Points on a hilly landscape, in no order, each with its height.
A ball rolls from a point to the lowest of its 3 nearest points, and stops where none of them is lower. Distance is the straight distance between rows; heights are no part of it.
lera: [147 137 121  91  97 131 170 117 110 114  77 129 115 122  81 139  98 205
 170 150 127]  h=533
zubap: [169 134 100  70 128  99 171 119 121 120  79 105  89 120  67 117 107 200
 159 178 110]  h=482
lona: [ 93 129 144 180 118 167  95 112 131 131 161 130 172 120 194 127 107  56
  78  75 146]  h=425
Zelut: [162 163 141  94 141 105 119 139 130 134 111 123 122 126  72 140 103 129
 166 175 109]  h=394
loleg: [116 140 106 203 154 188  85 150 133 119 156 151 146 133 200 139 114  77
  77 115 139]  h=544
Tuki: [ 91  76 146 152 107 133  91 101 167 114 134 100 158 116 119 138 128 123
 116 105 150]  h=475
veza: [ 97 125 154 115 112 103 126 140 109 130 155 150 124 126 124 138 152 118
 138 126 103]  h=500
Voz: [ 85  62 135 154 117 126  93  93 133 115 155 101 157 109 117 132 133 122
  98  82 142]  h=458
Bila: [105  78 128 119 132 153 100 132 158 136 106 108 126 131 103 147 137 144
 145 122 122]  h=463
Damo: [107  90 102 157  68 137  87  86 155 126  88  96 139 123 100 124 117 109
 147  77 119]  h=131
tinus: [ 98  72 132 137 144 163  99 117 157  86 142 131 156 117 142 130 151  84
  78  54 122]  h=240
dakin: [159 147 129 122 160  81 115 146 111 137 122 131 117 116  87 133 119 113
 155 179 123]  h=549
papaf: [119 143 131 146 126 114 130 150 132 141 149 171 149 142 166 129 133 102
 140 129 131]  h=231
Tir: [118 130 142 123 127 114 122 128  99 137 151 176 134 142 136 135 138 113
 149 139 129]  h=449
Kemi: [147 158 112 168 180  93 156 154  68 112 139 177 109 128 119 125 123 121
 130 162 129]  h=639
zav: [107  52 115 150  98 129  90 114 162 105 128  96 136 111 112 114 121 102
 107  81 134]  h=226
gez: [114 100 128 124 151 128  91 137 153 128 133 125 163 127 152 145 144 100
 106 130 123]  h=118
nit: [140 197 123 114 136  72 148 120  94 160 108 131  83 122  67 147 139 152
 164 167  87]  h=150
todar: [ 84  59 135 135 135 170  92 118 189 113 148 132 163 135 166 161 125  67
  51  61 173]  h=611
lukig: [ 96 101 137 154 134 165  72 103 113 121 158 135 173 105 169 151 145 113
  99  83 141]  h=245
posa: [ 99  78 115 151  82 151  99  98 161 128  85 105 136 117 108 134 129 137
 139  90 125]  h=149
divi: [141  76 110 105  80 154 114  85 145 144  99  95 113 117 112 125 137 170
 149 102 133]  h=313
mivi: [116  99 124 147 153 140  75 118 128 139 163 132 159 111 165 140 134 109
 106 123 143]  h=168
Sobi: [ 89  78 139 136 141 151 102 117 139  89 153 124 170 128 156 137 124  71
  78  52 120]  h=232
Nekog: [104  89 130 135 139 147  83 105 139 127 163 113 174 102 154 140 139 121
 105 113 166]  h=191
fopa: [180  99 137  14 113  94 166  62 119 117  41  92 135 126  65  90 124 168
 166 134  74]  h=688
nibu: [120 123 164  94 120  90 146 125 129 136 156 123 115 121  95 113 140 150
 141 146 120]  h=615
fam: [165 100 135  15  93 135 152  77 137 131  45 108 112 134  96 125 141 164
 167 106  87]  h=698
dukin: [134 128 103 164 147 114 120 147 116 156 161 155 139 135 194 116 147  96
 104 121 143]  h=444
mefuv: [ 92 111 138 128 134 124 123 139 138 144 137 154 128 134 132 132 153 113
 131 124  84]  h=472
buzi: [ 91 171 151 223 166 155 116 159 144 128 191 144  99 155 211 123 136  99
  84 124 122]  h=568
nupo: [129 134  94 176 157 141 113 144  98 141 169 162 128 140 188 111 148 108
  86 103 126]  h=378
laka: [101 173 133 228 173 180 108 166 145 118 185 128 128 137 207 120 127  81
  66 123 129]  h=627
nado: [157 181 126  76 124  62 212 136 126 155  92 110 103 123  67 126 134 195
 157 194 118]  h=318
vib: [ 89 170 140 240 178 153 111 149 150 139 189 125 119 136 215 136 118  76
  64 125 115]  h=588
zofam: [156  88 118  57  88 123 124  80 159 149  54  88 140 118 119 114 120 148
 158 103 138]  h=512
bima: [105 144 132 187 152 129 135 148 114 134 181 155 116 155 203 104 135 117
  81 125 155]  h=204
pevak: [116 147 130 170 140 118 138 158 123 134 175 157 127 148 182 104 130 110
  97 132 173]  h=111
sasar: [113  81 118 137  99 165 108 120 167 140 102 115 114 133 108 137 137 150
 146 122 122]  h=483
mon: [139 114 121 102  88 107 165 142 154 121  95  82 125 119  87 102 125 144
 138 126 105]  h=665
nilin: [162 169 120  92 143  98 167 135 100 119  95  97  95 123  63 126 132 203
 148 159  95]  h=243
Ledoz: [132 100 110  93  79 132 110  77 149 145  90  80 127 115 120 105 135 171
 151  81 136]  h=441
razim: [115  82 122 113 126 153 113 144 148 125 126 107 100 140  89 132 164 134
 137 112  92]  h=337
noron: [100  61 137 123 151 175  95 127 172  87 134 133 165 119 157 145 133  70
  75  50 130]  h=249
tez: [133  99 120 137 155 143  87 112 116 140 167 136 157 110 170 127 148 108
 100 119 150]  h=174
fud: [ 91  94 150 145 129 138  81  90 122 112 155 139 172 107 160 135 138 114
  96  83 131]  h=227
Podeg: [183 128 117  62  74  95 168  79 107 115  80 112 121 111  78 111  96 202
 188 168 128]  h=586
bezu: [124 136 144 100  85 117 160 139 132 114  87 117 123 129  70 125 100 166
 171 141 114]  h=465
zab: [132 141 146  86  87 131 163 136 129 110  87 115 126 126  80 128 101 183
 171 150 110]  h=456
Katav: [144 116 113 145 153 119 105 134 126 148 155 143 157 129 173 122 146 108
  98 119 137]  h=399
pomi: [132 135 102 182 140 128 133 151 114 141 162 158 130 138 195 103 153 109
  89 111 136]  h=398
Dob: [157 192 134  88 133  70 199 119 115 142 123  93  92 120  70 125 142 193
 159 175 101]  h=278
Pag: [127 148 170 101 113  97 147 145 144 132 128 111 120 123  77 132 117 149
 155 164 125]  h=452
Seg: [125 157 128 161 162 125 146 173 125 118 159 167 134 148 181 136 106 111
 116 153 191]  h=171
futu: [187 145 105  77 114  93 188 115 116 128  73 103 107 129  62 132 110 208
 153 188 112]  h=445
Lilan: [106 111 150 116 135 121 137 129 135 123 143 117 121 134 110 114 158 145
 144 128  98]  h=370
devu: [167 114 118  39  89 139 157  88 138 115  54 107 124 130  96 118 119 150
 182 101  82]  h=643
lef: [166  84 138  16 110 118 139  65 115 110  50 105 121 127  90 126 129 163
 150 112  98]  h=779
Votu: [110  96 116 130  78 142  99 102 146 135  98 107 120 122  97 133 133 144
 151  84 116]  h=186
zoso: [108 116 154 160 142 174  93 122 136 118 162 111 182 129 188 122 121  47
  58  43 161]  h=136
popaf: [156 172 112 103 136 106 143 124 105 127  93 119 105 124  65 144 129 172
 150 157  96]  h=180
zunef: [138 187 134 108 145  83 176 134  69 176 127 137  72 118  78 148 141 166
 175 185 111]  h=276
toset: [131 122 143 122 125 122 127 130 102 127 154 175 121 112 144 129 131 128
 167 154 138]  h=474
Vefif: [120 150 131 168 147 120 145 161 118 135 157 174 130 149 173 128 122  94
 118 142 178]  h=121
rudas: [114 140 127 214 127 186  89 144 139 120 170 131 158 124 202 114 100  85
  86 106 179]  h=434
vol: [ 84  62 142 149 132 152 100 106 137  92 149 118 153 121 137 125 139 100
  89  49 122]  h=279
gafat: [170 116 124  77  72 117 177  76  92 113  67 129 109 115  77 116  90 196
 179 147 122]  h=605
subuk: [156 175 109 137 146  72 144 136 107 145 120 161 108 130  77 140 131 112
 152 182 114]  h=387
nad: [102 120 134 116 137 117 122 138 139 143 145 139 123 122 122 118 163 115
 138 120  76]  h=416
kofud: [113 145 140 135 136 118 145 131 118 140 140 186 123 132 164 133 129 106
 151 137 134]  h=333
Gota: [156 138 114  86 137 126 157 141 109 111 100 117 104 111  72 148 121 204
 160 178  90]  h=570
Ruzif: [102 130 162 128 124 108 133 123 108 133 165 163 130 127 131 137 142 114
 150 134 117]  h=479
movir: [100  67 120 138 106 148  96 114 181 128 112 117 144 123 116 145 144 131
 125 121 138]  h=484
Dopo: [108 150 132 193 155 133 137 150 123 128 176 152 120 146 193 102 137 124
  85 119 149]  h=316
Buz: [ 94 175 167 195 163 157 125 159 117 117 188 145 106 152 213 138 137 127
  91 135 151]  h=397
Lodo: [166 182 113  85 132  65 195 124 100 136 107  94 103 130  64 134 132 206
 151 173  98]  h=292
kesuz: [152 176 147  99 139 122 127 147 127 134 114 118 127 115  70 144 107 136
 159 175 106]  h=375
saze: [110 130 153 122 125 128 123 133 113 133 146 185 124 136 141 141 127 105
 146 139 127]  h=421
desev: [105  50 133 149 105 120 100  98 151 104 136  98 148 120 111 124 137  98
  96  88 139]  h=322
kuvi: [120 136  97 178 141 149 120 134 107 142 167 150 142 143 179 103 152 105
  93 109 141]  h=358
Leb: [ 98 134 142 174 131 192  78 114 126 128 159 151 181 125 183 143 115  83
 104  88 151]  h=321
poket: [113 166 138 191 146 137 144 157 109 121 182 151 119 149 195 112 138 122
  84 137 164]  h=325
Milev: [126  88 115 126  72 142 111  71 157 142 101 107 120 117 113 120 137 161
 141  66 115]  h=418
sil: [159  89 121  61  88 117 122  72 164 148  65  90 123 119 115 119 126 172
 160 104 149]  h=506
gadon: [115 154 139 173 169 125 141 170 135 110 166 160 129 151 182 114 121 116
 107 161 180]  h=161
sav: [102  88 121 126 126 158  87 119 185 132 102 110 157 124 123 165 135 133
 132 125 125]  h=377
ror: [ 93 159 120 214 155 164 129 150 123 123 170 150 110 150 203 122 138 116
  83 107 128]  h=541
ruba: [110 121 133 122 145 126 117 146 135 133 133 128 144 143 126 146 164  96
 133 122  98]  h=132
Dazir: [176 167 102  80 129  68 196 130 130 135  75 105 102 128  69 132 110 198
 136 185 110]  h=393
Vidon: [125 176 143 176 188 138 134 176 126 101 183 148 116 147 192 106 127 101
 108 163 178]  h=179
ver: [ 77 187 135 231 169 160 111 155 147 131 179 140 112 150 205 130 141  92
  81 120 118]  h=565
dazu: [157 151 148 107 141  96 118 129 110 129 156 138 123 107  98 125 127 117
 157 185 145]  h=261
Vaba: [158 188 133  97 151  99 151 131 111 125  97 107 100 126  54 150 130 182
 151 170  73]  h=142
busu: [108  86 141 147 136 146  74  98 106 120 162 140 157 109 177 136 141 112
 100 101 143]  h=242
kupo: [154 181 124 112 139  98 123 153 118 131 118 133 110 116  70 148 113 144
 148 174 101]  h=457
gab: [165 184 114 104 127  81 159 132  95 150 112 119  92 116  58 147 138 180
 158 162  87]  h=139
vugo: [ 83  44 138 129 132 170  93 114 154  79 143 131 137 129 129 152 140  85
  85  48 136]  h=287
nobip: [120 154 134 173 154 115 138 172 115 122 179 159 127 145 186 105 127 112
 112 139 178]  h=138
durez: [177  90  97  61  95 135 136 112 169 142  63  79 118 119 108 118 125 158
 159 122 137]  h=508
zamif: [149 191 132  94 134  67 176 124  88 164 123 124  84 123  62 140 143 190
 162 166 109]  h=190
poko: [124 127 171 105 118 114 125 132 116 124 164 134 125 115 124 119 135 145
 159 165 130]  h=545
sen: [ 87  72 141 149 127 140 103 103 116 107 152 127 163 116 141 129 136 123
  98  83 131]  h=267
moru: [ 77  50 115 121 130 168  91 125 174 100 130 117 154 145 146 157 126  86
  77  45 145]  h=288
galo: [122 147 108 218 153 191 101 146 130 114 146 147 143 135 187 124 110  90
  71 119 140]  h=539
lis: [144 112 124  94  72 118 177 140 152 111  96  89 125 133  98 101 122 143
 159 134 114]  h=602
nezon: [ 93 105 152 156 131 158  99 109 125 117 150 136 176 130 162 146 138  72
  88  65 131]  h=173
firu: [149 171 128 168 161  64 149 142  90 140 134 147 115 132 107 124 117 120
 137 182 120]  h=323
piruk: [135 114 147 112  90  89 154 150 145 120 130  99 124 135  84 100 120 145
 150 138 125]  h=505
Dezem: [141 139 127 154 175 114 122 157  87 123 149 193 105 132 130 134 119 113
 131 156 130]  h=473
gerov: [152  96 129  30  97 129 137  73 166 142  36  90 127 138 113 127 127 163
 156 110 113]  h=660
voze: [105 185 163 190 175 170 129 145 126 127 190 133  82 147 202 128 142  96
 106 133 142]  h=390
Gifiv: [116 160 119 215 163 176 120 154 126 137 164 144 131 155 197 123 140 109
  74 111 110]  h=522
Sela: [ 96  85 123 155  83 137  98  94 159 139  93 106 140 119 102 134 127 118
 126 107 134]  h=157
Tuni: [113 148 113 222 168 201  77 163 139 111 161 143 145 136 199 142 119  87
  61 118 146]  h=562
rida: [139 179 131 127 142  71 137 141 104 149  94 142 113 129  79 151 120 119
 157 190 104]  h=300
kamef: [123 132 107 213 149 156 129 149 109 130 163 155 119 139 199 106 147 109
  69 110 135]  h=478
busiz: [104 154 145 174 167 140 136 174 118 110 190 159 114 153 194 115 135 126
  98 147 166]  h=235
sozev: [133 149 151 107 100 126 161 129 141 106  91 114 119 124  78 141 105 178
 177 157 113]  h=440
Mil: [151 158 124 148 172 118 134 144  71  95 142 186 111 145 119 127 128 119
 144 152 140]  h=571
dar: [164 102 121  39  80 105 165  59  89 120  66 110 126 112  81 101 127 165
 170 128  85]  h=666
sul: [107 115 133 153 134 177  71 100 101 132 148 138 162 117 164 137 129 109
  91  84 136]  h=273
tamik: [121 125  98 171 148 189  76 133 115 124 160 161 141 130 201 133 132  99
  90 107 144]  h=349
Pumet: [101 125 151 163 132 171  89 110 130 123 150 138 177 126 165 149 122  90
  83  60 152]  h=233
zaf: [ 85 101 152 157 132 170  92 116 153 106 148 131 183 140 171 140 126  75
  74  55 135]  h=212
fodum: [108 133 126 169 134 183  85 110 111 127 148 153 162 124 194 138 123  95
 101  93 150]  h=420
neme: [121 149 132 158 148 122 140 149 136 145 165 170 146 137 186 123 137 110
 107 148 167]  h=73
kone: [117 133 124 186 151 133 121 141 110 143 171 152 127 147 200 109 147 110
  86 112 139]  h=356
fiz: [120 117 165 112 108 100 141 134 134 132 142 103 134 117  97 110 127 140
 150 146 132]  h=540
Pesi: [ 94  60 109 162 100 125 111 105 161 118 133 106 164 117 110 122 126 113
 104  95 137]  h=218
zakad: [114 160 103 210 169 168 121 154 103 114 162 148 128 158 195 111 145 110
  76  98 133]  h=510
Dum: [127 141 134 139 156 136 131 144  95 123 151 186 118 146 141 145 125 111
 142 145 143]  h=334
soru: [ 98 147 114 194 141 144 126 155 120 124 178 138 126 152 195 115 130 116
  86 113 131]  h=501
dema: [155 151 142 106 142 101 118 137 132 128 141 132 127 116  87 137 123 127
 159 185 123]  h=301
Vab: [158  86 112  76  90 143 126 109 161 144  86  88 111 112 103 107 127 158
 138 115 142]  h=481
tofet: [130 134 116 146 141 106 120 136 133 143 137 161 159 141 172 120 136  79
 109 117 128]  h=307
Rele: [106 133 131 178 121 179 101 122 134 132 169 124 176 127 201 121 111  69
  78  91 169]  h=404
Lerad: [161 139 127  98 109 138 165 129 124 117  89 119 105 115  69 139 106 208
 168 161 103]  h=583
Molo: [170 135 115  75  91 131 166 117 110 124  81 123 113 112  66 109 107 204
 160 163 105]  h=563
togi: [121  87 122 134 144 140  79  99 154 134 150 107 157 113 147 144 133 122
 104 119 133]  h=187
fef: [ 95 172 132 221 157 159 125 155 137 139 173 143 122 138 202 126 136  95
  81 116 132]  h=558
sigut: [149 187 145  80 124  73 191 126  90 172 121 111  87 120  67 136 139 189
 156 176 123]  h=247
kovu: [117 102 140 119 141 132 130 144 135 128 136 120 113 131 104 136 162 139
 132 118  91]  h=350
vuruf: [157 110 110  74  76 122 155 140 162 118  69  94 114 123  91 102 124 130
 163 133 118]  h=673
vite: [104 137 132 121 116 118 130 139 122 136 138 174 130 134 156 143 144  99
 142 132 111]  h=426
suvus: [152  92 110  67  78 128 117  76 154 155  76  89 124 115 112 104 123 169
 158 102 147]  h=497
Num: [ 96 174 149 178 181 148 132 155 121 119 187 149  91 151 196 124 147 128
  97 141 160]  h=296
Nim: [102 122 146 170 128 172  99 110 133 125 163 124 182 135 209  97 119  43
  69  69 180]  h=373
zogef: [ 80 191 157 220 173 176 116 146 142 133 201 139 120 151 223 132 130  83
  88 134 134]  h=574
Bebin: [162 165 126 109 144  80 121 147 117 140 122 130 108 114  82 144 110 112
 151 179 113]  h=496
zakug: [165 124 129  42  66  86 186  66 102 128  55 104 127 120  78 103  95 183
 169 152 110]  h=676
Gufel: [140 175 123 149 149  59 162 132  96 169 103 155 106 121  98 149 120 123
 156 193 124]  h=306
nupaf: [143 202 121 108 134  79 170 130  96 154 102 116  82 118  66 143 144 176
 157 165  91]  h=119
Fek: [ 86 168 140 220 165 163 130 161 122 133 178 146 113 157 213 131 126 103
  88 115 128]  h=560
dalu: [119 115 145  99 101 101 156 139 138 137 138  93 120 128  90  99 134 149
 145 136 114]  h=480
gavi: [120 135 133 144 134 102 128 150 132 135 148 167 133 139 168 132 137  91
 121 123 129]  h=256
lomab: [143 141 146 134 166 116 134 142  75 124 136 186 110 132 123 132 120 104
 159 154 146]  h=528
pelav: [130 147 157  96 106 128 140 148 142 126 115 118 120 115  76 132 102 157
 164 178 117]  h=437
Pofi: [148 191 136  86 126  60 200 126  87 164 123 104  77 117  65 140 131 172
 175 197 134]  h=290
Gebo: [131 146 135 152 139 128 141 164 112 128 143 197 134 147 168 131 108 111
 147 152 154]  h=275
vaso: [129 134 139 131 146 113 131 146 109 137 142 199 104 140 140 140 118 110
 145 145 146]  h=469
gen: [109  82 140 127 150 171  89 119 162 117 172 103 164 124 197 140 140  63
  39  46 170]  h=691
sive: [175 144 132 120 148  96 120 138  85 128 160 154 105 112  95 127 116 117
 154 171 130]  h=289
gesal: [ 95  95 144 121 147 178  85 128 176 103 145 111 173 132 177 139 129  63
  59  46 149]  h=581
Redi: [143 138 140  90  75 131 163 123 115 120  87 130 108 122  89 125 102 197
 184 137 108]  h=493
foli: [141  73 112  97 115 134 144 139 159 138 116  88 109 135 105  87 140 147
 143 128 119]  h=515
muf: [124 185 128 138 141  78 160 129  98 170 103 153  89 138  89 153 121 133
 171 192 116]  h=255
Munor: [129 185 131 122 130  83 161 128  85 180 111 131  78 136  71 150 143 165
 175 167 107]  h=189
Numef: [125 107 145 109 119 103 146 139 133 126 134 105 111 121  96 108 138 156
 141 133  95]  h=424
bigem: [ 94 106 138 149 134 169  94 133 149 107 149 116 177 133 174 119 129  55
  65  59 133]  h=371
Tifeg: [125  90 119 117 119 130 136 144 149 130 127 105 100 131  93 101 156 159
 133 122 109]  h=495
fivos: [124  77 105 145  86 139  92  92 172 109 104  89 142 132  89 110 111 101
 129  78 132]  h=154
mevi: [132 176 121 115 138  84 167 140  77 179 116 146  65 120  76 140 145 159
 181 179 143]  h=244
Gat: [ 96  75 135 146 133 124  83  91 134 119 170 118 160 100 136 129 141 117
  93  93 150]  h=299
vilan: [163 166 120  98 144  91 159 129  91 127 105  99  88 120  56 134 130 186
 159 168  66]  h=162
zakuv: [160  86  98  91  94 127 127 128 149 132 101  86 107 124 103 112 144 142
 143 122 134]  h=401
pelo: [139 171 125 166 179 139 151 179  98  94 136 179 119 159 150 153 116 110
 127 155 148]  h=220
vuf: [168 113 129  60  66 109 178  78  92 123  81 106 124 110  86 100 111 178
 177 134 110]  h=649
raz: [113 136 131 189 131 188  84 144 132 136 155 147 159 131 187 123 105  82
  95 100 161]  h=476
pupur: [ 91  66 129 133 143 168  91 115 178 107 166 108 166 115 192 150 141  93
  43  42 190]  h=661
vasar: [134 175 146 169 196 130 133 175 124  96 154 151 128 156 175 139 105 108
 111 153 168]  h=184
Rer: [116 169 159 175 182 140 134 162 112 102 198 140 102 145 194 116 133 119
  86 146 171]  h=206
lar: [144 132  95 166 145 149 103 141 102 130 157 154 138 134 187 109 144  97
  82 115 138]  h=312
sal: [149 122 125  82  65 123 179 122 129 117  76 115 117 120  89 108 101 161
 175 114  97]  h=555
med: [160 102 106  27  82 134 136  98 173 125  43  98 136 124 102 117 118 148
 169 116 111]  h=642
nid: [118 157 138 150 153 138 123 161 101 121 142 186 120 153 158 144 130 109
 143 149 156]  h=236
vili: [137 134 128  83  75 114 173 139 142 124  68 115 124 132  94 116 108 145
 166 122  96]  h=529
gubu: [134 166 142 163 163 135 140 170 120 107 145 178 132 160 162 141 114 106
 126 145 163]  h=203
mefek: [102  81 134 144 127 132  81  90 159 131 153 113 168 115 139 135 129 124
  99 126 146]  h=324
zovif: [103 105 132 134 150 168  93 122 154 105 151 111 169 144 184 142 116  58
  61  57 148]  h=530
vopaz: [120 131 101 176 159 169  92 134 109 126 159 163 139 138 192 125 138  92
  86  96 138]  h=309
soroz: [130 116 125 141 128 111 125 138 144 150 145 145 154 131 149 128 151  75
 110 136 119]  h=367
filat: [151 117 130  68  71 113 184  86 106 118  67 123 112 123  78 118 118 185
 182 129 118]  h=626
nofu: [164 200 128  55 129  66 193 146 103 158 100 101  83 114  71 141 129 161
 200 221 145]  h=357
kubi: [102 150 140 189 139 192  90 113 118 130 169 147 174 132 190 135 111  82
  83  89 150]  h=391
Nanud: [157 172 120 147 147  79 147 150 101 139 130 146 126 139  90 143 122 108
 146 189 118]  h=339
veben: [100  69 139 134 139 179  93 133 178  93 146 120 165 136 159 164 124  68
  48  54 173]  h=600
tifid: [109 105 117 105 149 140 108 151 162 137 129 130 137 131 128 137 162 115
 139 124  92]  h=400
kezib: [128 125  97 173 157 161  83 131 105 133 161 153 141 122 186 119 138 110
  94 110 148]  h=248
nog: [137 142 146  91  76 118 164 138 144 117  92 112 124 127  77 114 111 147
 172 154 101]  h=494
vig: [106 153 133 150 127 112 146 160 122 128 152 177 143 150 167 125 119 102
 129 138 153]  h=183
tek: [175 139 104  84 118 104 162 122 104 113  87 105 108 115  61 130 111 208
 157 163 112]  h=569
dela: [168 117 115  60  78 112 165 128 135 127  46 110 137 126  87 101 115 139
 179 102 105]  h=628
Lomes: [107 153 108 216 160 188 108 157 134 113 156 142 139 151 196 119 118  92
  73 102 125]  h=531
Maz: [167 104  97  52  83 139 135 103 165 149  61  87 117 134 115 119 132 139
 161 119 129]  h=536
guba: [ 89  73 119 157  92 126 103  99 179 118 121  96 138 115 109 120 123 117
 118  89 128]  h=185
Taz: [113 127 134 200 113 194  91 138 139 126 165 143 175 130 211 122 104  66
  85 101 173]  h=419
zemi: [137 187 126 128 137  78 142 129  92 165 107 142  99 131  70 160 128 143
 156 179  91]  h=192
vipo: [129  91 123 134 142 145  90 116 133 138 157 117 158 111 151 139 146 119
 104 117 152]  h=175
Kazab: [130 133 147 103  90 105 158 131 156 128 116  89 128 123  84 105 102 165
 155 142 120]  h=516
dagif: [103  87 125 146 123 140  86 110 171 110 130 114 156 109 122 148 126 137
 108 141 131]  h=578
sugal: [147 171 147  94 130 139 141 141 138 121 106 112 118 125  63 154 101 158
 172 178 105]  h=410
tel: [134 105 111 130 149 135  75 122 136 152 156 127 153 120 155 145 146 102
 107 124 131]  h=159
Bem: [123 144 127 154 129  98 133 151 140 123 167 156 141 139 177 105 128  91
 106 123 150]  h=283
Fuge: [118 127 178 117 127 118 129 129 107 140 158 135 121 119 123 120 150 129
 151 144 102]  h=507
gom: [ 95  73 125 139 109 155 104 113 159 138 108 107 126 133 125 146 124 139
 136 115 125]  h=499
Nalod: [148 198 142  57 130  78 200 132 111 154 100  91  84 118  70 146 124 168
 163 198 138]  h=331
Dima: [115 106 116 123 138 126  95 125 172 138 120 120 146 127 129 152 134 116
 126 131 133]  h=229
zesak: [149 119  92  73  71 133 160 126 146 119  66  98 126 143  87 102 110 139
 176 120 108]  h=637
feso: [162 158 120 144 160  76 127 145  78 129 133 158 102 123  98 129 115 108
 133 175 138]  h=305
Talet: [157 154 113 165 165  63 146 143  83 136 130 146 117 122 109 127 125 106
 143 177 131]  h=317
bebas: [155 161 132  89 129 144 134 141 116 120 108 111 105 123  65 142 109 184
 156 172  91]  h=451
Dapo: [163 171 110  67 122  56 204 129 115 141  93  91 105 131  63 128 129 184
 158 191 104]  h=341
zefo: [174 122 107  70  72 127 145 122 153 120  50  98 119 128 100 109 124 129
 178 121 101]  h=617
miko: [175 108 124  33  74 109 172  89  95 100  66 115 134 117  81  97 123 170
 169 128  82]  h=674
revok: [160 182 120 116 140  75 138 125 105 156 119 130 114 126  66 140 121 117
 158 179 100]  h=369
kapuf: [132  75 112 110 119 126 133 144 157 117 118  98  86 128 101  97 147 153
 132 110 112]  h=498
los: [ 91  95 148 136 150 140  85 111 130 124 172 132 174  98 151 137 135 117
  87  92 147]  h=211
biluz: [160 100 106  41  92 126 145 117 149 132  50 105 133 129 114 117 129 145
 182 105 108]  h=622
gog: [131 165 161 173 182 137 138 177 123  97 172 150 126 143 183 127 118 112
 101 159 171]  h=172
Kavu: [125  74 101 112 121 143 120 122 138 141 107 111  93 130 103 134 149 148
 148 110 104]  h=332
Bapib: [ 83  64 124 134 138 172  94 112 163  91 137 143 154 137 148 163 132  82
  77  43 137]  h=257
tobo: [146 189 128 124 152  78 148 140 110 147 109 137 104 127  70 152 132 129
 165 167  77]  h=252
vopak: [128  93 123 110 114 122 136 152 134 113 116 103 103 128  91 114 153 161
 130 120  93]  h=477
barog: [135  80  89  97 100 154 122 126 147 150 106  90 107 114 101 109 146 157
 156 107 128]  h=291
tak: [165 112 111  55  90 131 145 126 161 126  61  87 128 124 104 100 123 142
 173 124 122]  h=585
bogit: [105  82 131 146 128 123  80 112 169 137 123 110 161 112 145 145 118 122
 113 137 147]  h=486
Geme: [169 146  99  82 125  83 170 130 107 114  76 113 111 119  50 117 119 205
 146 174  96]  h=546
Lamo: [160 139 138 107 137 105 116 134 118 126 156 135 119 110  86 126 105 128
 159 188 137]  h=295
gusir: [138 155 144  97 111 135 135 146 129 117 105 123 123 120  76 142 105 167
 165 164 106]  h=428
Zefa: [113 122 122 151 151 177  75 107 109 125 149 153 154 114 177 133 130 123
 101 102 155]  h=326
dader: [ 99  48 121 160 122 138  95 105 138  89 138 128 147 113 123 127 139 101
 100  61 140]  h=353
Vas: [189 130  96  59  79 100 164  94  98 123  68 119 116 110  71 118  99 193
 173 173 124]  h=576
neku: [137 120 101 156 148 147  81 115 114 139 152 149 149 113 179 128 152 101
  82 111 144]  h=196
puvip: [170 108  93  55  88 141 149 112 162 138  60  86 117 137 121 110 131 142
 172 122 135]  h=542
feg: [114  88 104 116 100 153 106 103 147 129 102 109 102 117 101 116 141 166
 149  98 129]  h=234
Nimi: [126 188 122 120 147  69 164 142  73 171 111 146  85 131  76 137 115 144
 166 184 113]  h=297
lefuz: [104 118 152 159 130 170 105 115 132 124 160 117 189 138 186 122 117  64
  74  55 144]  h=355
Tes: [146 145 147  95 130 117 129 148 127 128 135 122 127 118  78 142 101 136
 166 185 124]  h=338
kodu: [163 122 122  74  61 114 167 101  87 112  70 128 120 131  85 106 102 191
 172 121 104]  h=633
bofo: [151 195 135  76 139  65 180 142  88 162 115 114  77 121  69 129 133 159
 176 206 152]  h=329
Tisab: [109  68 132 132 142 182  79 115 174 102 162 112 159 126 185 155 127  75
  57  42 175]  h=634
vud: [126 128 119 114 148 122 112 142 144 147 144 138 141 134 139 139 150  99
 121 119 104]  h=395

For each start below, name the point where the ball stops.
toset -> neme
Dum -> neme
kapuf -> Damo
Ruzif -> neme
Bebin -> nupaf
subuk -> nupaf
gom -> gez
Tir -> neme
loleg -> bima
dader -> nezon
laka -> bima
galo -> bima

Two balls start at each pair of points below. Name the first point that both come to, or write never.
lomab and gavi -> Vefif
piruk and Fuge -> never
foli and vuruf -> zakuv
Bapib and vugo -> Sobi
fiz and nibu -> Numef

Call two points neighbours if one is among the 3 nearest of the other. Go from one point of each pair to the other, from neighbour to neighbour, staying as low as possible. Name the highest point that can't be avoided.
bima and ruba -> vud
nupaf and dazu -> subuk
Damo and nezon -> dader
Vaba and nupaf -> vilan
